A landscape with many valleys, sampled at points; each row gives a point and its height.
A ball rolls from a point to the lowest of its 2 nearest points, and stops where none of them is lower. Distance is the straight distance between rows; heights are no part of it.
q361 height 71: [26, -9, 8, -14, -25, -17, 4, 28, 41, 23, 23, 17, -22, -36, -41, -17, -1, 6, -5, -22, 5]
q697 height 215: [13, -22, 34, 63, -16, 47, -5, -3, -5, 1, -33, -20, -9, 8, -57, -22, 43, 26, 2, 3, 14]
q714 height 191: [-47, 4, 24, -45, -10, -36, 23, 0, -17, -15, -40, -30, 26, 23, -49, -35, 15, -19, -20, -19, -6]
q271 height 423: [37, 9, 29, 10, 19, 29, -1, -32, -2, -23, -15, -22, 10, 15, 0, 12, 21, 11, 14, 37, 11]
q266 height 325: [-17, 55, 24, -15, -16, 1, 45, 36, -11, -21, -12, -11, 64, 12, 26, -2, 8, -21, -16, -11, -27]
q720 height 166: [18, 9, 7, 3, -31, -38, -51, 2, 8, -10, 13, -20, 14, 0, -57, -10, -10, 5, -2, 8, 3]
q178 height 312: [-4, 1, -3, 25, 1, 69, 25, -36, -13, 26, 0, 22, -35, -7, -29, -21, 3, 31, 17, -3, 0]
q9 height 568: [16, -5, 4, 63, 5, 23, -31, -30, -25, 38, 9, -10, -8, -10, 13, 10, -25, 12, 26, 37, 16]
q452 height 569: [12, -9, -17, 6, 15, -8, -10, 33, -14, 9, -12, -2, 11, 11, 55, 57, -15, -11, 12, 47, 33]
q306 height 251: [13, 0, 25, 41, -26, 55, 8, -19, -18, 22, -2, -13, -1, 21, -57, -14, 25, 45, 12, 16, 32]
q706 height 299: [-34, 16, -15, -55, 4, -24, 13, -8, 13, -7, 8, 26, -21, -12, -33, -41, -16, 4, -9, -56, 10]
q766 height 269: [-5, -21, -6, -15, 26, 38, 31, -14, 18, -24, -23, 10, -49, 10, -40, -17, 22, -1, -9, -8, 13]
q880 height 170: [37, -22, 30, 50, -1, 58, 10, 11, 9, -24, -21, 14, -4, -1, -22, 7, 33, 21, -5, 6, 16]
q29 height 233: [-9, -11, -13, -18, 38, 16, 14, -12, 8, -35, -17, 29, -38, -3, -7, -12, 8, -3, -6, -34, -2]
q653 height 165: [47, 12, 24, 17, -17, -33, -45, 6, -9, 22, 30, -27, 18, 3, 10, 54, -1, 44, 36, 44, 37]
q404 height 547: [-3, 16, 10, -5, -14, -44, 8, 43, 0, 18, 8, -9, 56, 8, 80, 36, -17, -28, -12, 30, -10]
q108 height 150: [-40, -25, 16, -18, 4, -5, 18, -5, -5, -23, -44, -38, 14, 2, -41, -28, 42, -20, -40, -19, 11]
q296 height 93: [44, -24, 50, 10, -12, 9, 14, -17, 16, -2, 19, -9, -6, -38, 38, 29, 12, 43, 40, 45, 4]
q600 height 291: [-14, 24, -4, -37, 15, -36, -12, 15, -15, -1, 0, 6, -12, 23, -48, 3, -20, 1, 17, -20, 11]
q462 height 330: [24, 11, 3, 3, -34, 9, -31, -45, -7, 8, 28, -41, -31, 22, -67, -14, 6, 37, 33, 25, 10]
q195 height 354: [4, 7, 11, -17, -24, 5, 34, 26, 12, -38, -10, 24, 35, -1, 31, 8, 18, -27, -13, -9, -35]
q470 height 659: [-27, 3, -41, 0, 26, 34, 0, -17, 13, 15, 8, 41, -69, -6, -31, -13, -10, 35, 6, -40, 30]
q78 height 303: [-2, -20, -2, 1, 20, 69, 36, -31, 12, 7, -3, 9, -52, 6, -43, -41, 20, 23, -4, -6, 3]
q374 height 195: [8, 4, -6, -15, -21, -48, -35, -28, 12, -13, 20, -10, -5, -12, -54, -31, -9, -18, -6, -27, -2]
q287 height 147: [28, -6, 16, -14, 0, -36, -5, 21, 22, 1, 25, 1, 15, -26, 11, -16, -17, -30, -16, -2, -14]
q833 height 368: [-24, -18, 24, -21, -5, 16, -4, -21, -29, -6, -44, -48, -12, 22, -68, -11, 23, 19, 10, 25, 30]
q609 height 34: [4, -7, -5, 1, -32, -22, -10, 44, 20, -2, 14, 16, -10, -14, -70, -36, 12, 3, -12, -42, 0]
q917 height 403: [16, -41, -1, 5, -35, -3, 27, 50, 18, -20, 7, 4, 34, 1, 91, 24, -2, -14, -3, -2, -16]
q163 height 620: [-12, 2, -35, 36, 37, 47, -5, -38, -15, 41, 13, 22, -48, 8, 29, -7, -43, 14, 26, 11, 7]
q678 height 174: [38, -19, 33, 45, -9, 57, 24, -12, -8, 9, 25, 4, 16, -9, 51, 20, 11, 36, 35, 47, 7]
q737 height 396: [9, 13, 30, 9, 20, 32, -15, -17, -20, -14, -38, -45, 16, 21, -40, 14, 29, 17, 6, 24, 31]
q150 height 190: [13, 5, 5, 12, -15, -55, -47, 15, -16, 23, 10, -31, 12, -11, 38, 62, -16, 14, -1, 44, 19]
q290 height 109: [19, -6, 21, -14, -16, -36, 28, 38, 50, 15, 31, 15, 11, -15, -16, -30, -16, -15, -19, -23, -18]
q944 height 338: [-60, 30, -7, -9, 17, -8, 25, -6, 3, -25, 2, 27, 17, 27, 34, -21, -5, -23, -24, -65, -16]
q378 height 342: [1, 47, 45, 4, -13, -42, 14, 40, -1, 17, 29, -10, 57, 19, 8, -9, -13, -14, -7, 10, -8]
q755 height 392: [-36, 12, -33, -15, 18, -18, 26, 1, 2, -2, 7, 29, 11, -11, 42, -14, -22, -26, -18, -46, -29]
q200 height 171: [-8, -14, -25, 22, 14, 32, 26, 20, 6, -48, -16, 41, -5, -7, 17, 13, 41, -14, -26, -31, -25]
q576 height 222: [-34, 16, 16, -31, -16, -30, 39, 12, 1, 2, -6, -8, 20, 13, -46, -41, -7, -15, -29, -38, -12]
q301 height 550: [12, 4, -14, 45, -11, 24, -32, -49, -10, 37, 28, -1, -25, -19, -19, -1, -18, 24, 23, 18, 2]
q538 height 94: [6, -27, 22, -5, 5, 3, -2, -9, 6, -30, -26, -12, 8, -10, -41, -34, 23, -10, -19, -2, -10]
q457 height 535: [7, -1, -15, 8, -7, 5, -28, -34, 4, 19, 19, 4, -39, -27, -44, -12, -15, 13, 20, 1, -5]
q126 height 425: [-21, 7, -28, -28, 22, -9, 7, -14, -20, -16, -19, 18, 22, -8, 32, 10, 7, -26, 1, -19, -24]
q151 height 437: [-3, -24, -43, -4, 1, 6, 14, 36, 13, -10, 5, 16, 10, 1, 71, 24, -15, -39, -11, -18, -27]
q843 height 289: [37, 1, 45, 21, -14, 41, 3, -35, -18, 41, 10, -15, 10, 15, -18, -11, 13, 50, 30, 44, 15]
q863 height 309: [0, 46, 10, -38, -4, -44, 0, 18, -20, -2, -3, -15, 32, 22, -34, 16, 5, -1, -3, 5, 0]
q46 height 294: [-48, 9, -12, -16, 33, 4, 26, -11, 5, -44, -20, 21, -17, 24, 20, -26, 20, -10, -20, -68, 3]
q350 height 461: [-5, 1, -39, 4, 6, -8, -11, 20, -12, 16, -17, 18, -2, -31, 14, 42, -10, 0, 39, -7, -5]
q112 height 643: [-15, 6, -38, 5, 46, 33, -4, -30, -9, 16, 6, 25, -63, 5, -1, -4, -25, 15, 22, -16, 14]
q269 height 514: [-3, -19, -40, -9, 1, 2, -27, -22, 36, 16, 30, 12, -54, -44, -18, -15, -24, 2, -11, -29, 2]
q898 height 260: [-50, 20, 0, -50, -10, -42, 2, -3, -7, 7, -1, -7, -18, 33, -65, -43, -10, 2, -2, -47, 15]
q689 height 193: [-6, 7, -4, -27, 5, -46, -30, -27, 12, 4, 21, -11, -4, -21, -1, -17, -17, -27, -15, 1, -16]
q637 height 536: [9, -23, 2, -2, -18, -51, -20, 28, 5, 13, -11, -23, 28, -9, 79, 20, -25, -22, -13, 37, -13]
q381 height 476: [-3, -29, -43, 14, 4, -3, -5, 9, 4, 30, -5, 24, -29, -56, 18, 12, -16, 2, 22, 11, -18]
q985 height 119: [20, -21, 16, 28, -4, 39, 10, 29, 10, -49, -18, 28, 17, -1, 6, 13, 53, -2, -11, -4, -6]
q16 height 229: [-26, -19, -55, 26, 25, 39, -2, 5, -3, -35, -5, 42, -26, -1, 35, 25, 9, -18, -19, -43, -18]
q679 height 374: [26, 12, 25, -7, 38, -12, -37, -22, -8, -14, 2, -23, -24, 27, -24, -14, -4, -7, -1, 13, 14]
q109 height 375: [13, 0, 31, -28, -27, -12, 40, 44, 32, -24, 13, 9, 53, 12, 58, 12, 22, -18, -1, -1, -23]
q324 height 280: [-41, 44, 13, -2, 15, -8, 38, 19, -1, -25, -9, 22, 41, 23, 8, -25, -6, -27, -26, -35, -14]
q698 height 326: [7, 46, 26, -6, -19, -48, -11, 23, -2, 15, 1, -14, 77, 11, -1, 22, 4, 4, -5, 4, 1]
q447 height 448: [-4, 6, -29, -18, 10, -9, -16, -13, -19, 4, -10, -2, 10, -22, 31, 51, 4, -1, 19, 17, -13]
q166 height 249: [27, -8, 5, 33, 6, 67, 22, -28, -2, 13, 6, 13, -13, -9, 20, 2, 9, 26, 19, 20, 3]
q768 height 558: [5, 19, -6, -3, 11, -12, -5, 53, -10, -5, -9, -4, 47, 8, 56, 57, -3, -4, 14, 19, 0]
q274 height 313: [39, 8, 51, 17, -34, 7, -13, -37, -12, 25, 37, -37, -8, 30, -44, -3, 13, 47, 23, 52, 19]
q247 height 501: [-44, -40, -56, -9, -7, -22, -8, 26, 0, 22, -24, 4, -17, 3, 73, 4, -46, -34, -31, 12, -10]
q94 height 349: [8, 6, 13, -27, 4, -12, -12, -40, -16, 5, -3, -43, -27, 25, -63, -3, 9, 12, 3, 32, 15]
q585 height 134: [16, -7, 29, 14, -15, -25, -18, 15, 1, -34, -16, -15, 23, 13, -61, -35, 26, -9, -17, 2, 7]
q868 height 460: [-33, 15, -26, -6, 11, 11, 0, 3, -11, -54, -17, 11, 51, 22, 55, 28, 16, -47, -13, -26, -21]
q947 height 520: [-16, -26, -32, -17, -13, -44, -13, 14, 14, 18, -6, -16, -9, -15, 75, 5, -45, -36, -26, 34, -12]
q222 height 139: [55, 3, 32, 3, -13, -11, -13, -6, -11, 14, 15, -12, -8, -21, 2, 28, 16, 39, 29, 43, 16]
q272 height 399: [32, 10, 8, -10, 34, -4, -24, -30, -11, -19, 3, -23, 9, 14, 9, 12, 3, -14, 1, 28, -4]
q911 height 591: [6, 5, -18, 57, 18, 41, -13, -21, -33, 70, 26, 6, -23, 11, 39, 4, -38, 17, 22, 40, 2]
q182 height 472: [-44, -29, -69, -9, 14, -1, 0, 25, 18, -3, -3, 23, -21, -4, 74, 10, -34, -41, -33, -25, -9]
q144 height 494: [-17, -16, -39, -20, -4, -4, -3, 14, 24, 33, 6, 24, -30, -52, -1, 3, -27, -9, 1, -29, -7]

For each start below, name the point where the ball stops.
q404: q324
q144: q324
q112: q324
q151: q324
q689: q609

Write out the way that a ball takes from each point below.
q768: q404, q637, q947, q247, q182, q151, q917, q109, q195, q266, q324
q462: q274, q843, q306, q697, q880, q985
q457: q269, q144, q381, q350, q447, q126, q755, q944, q324
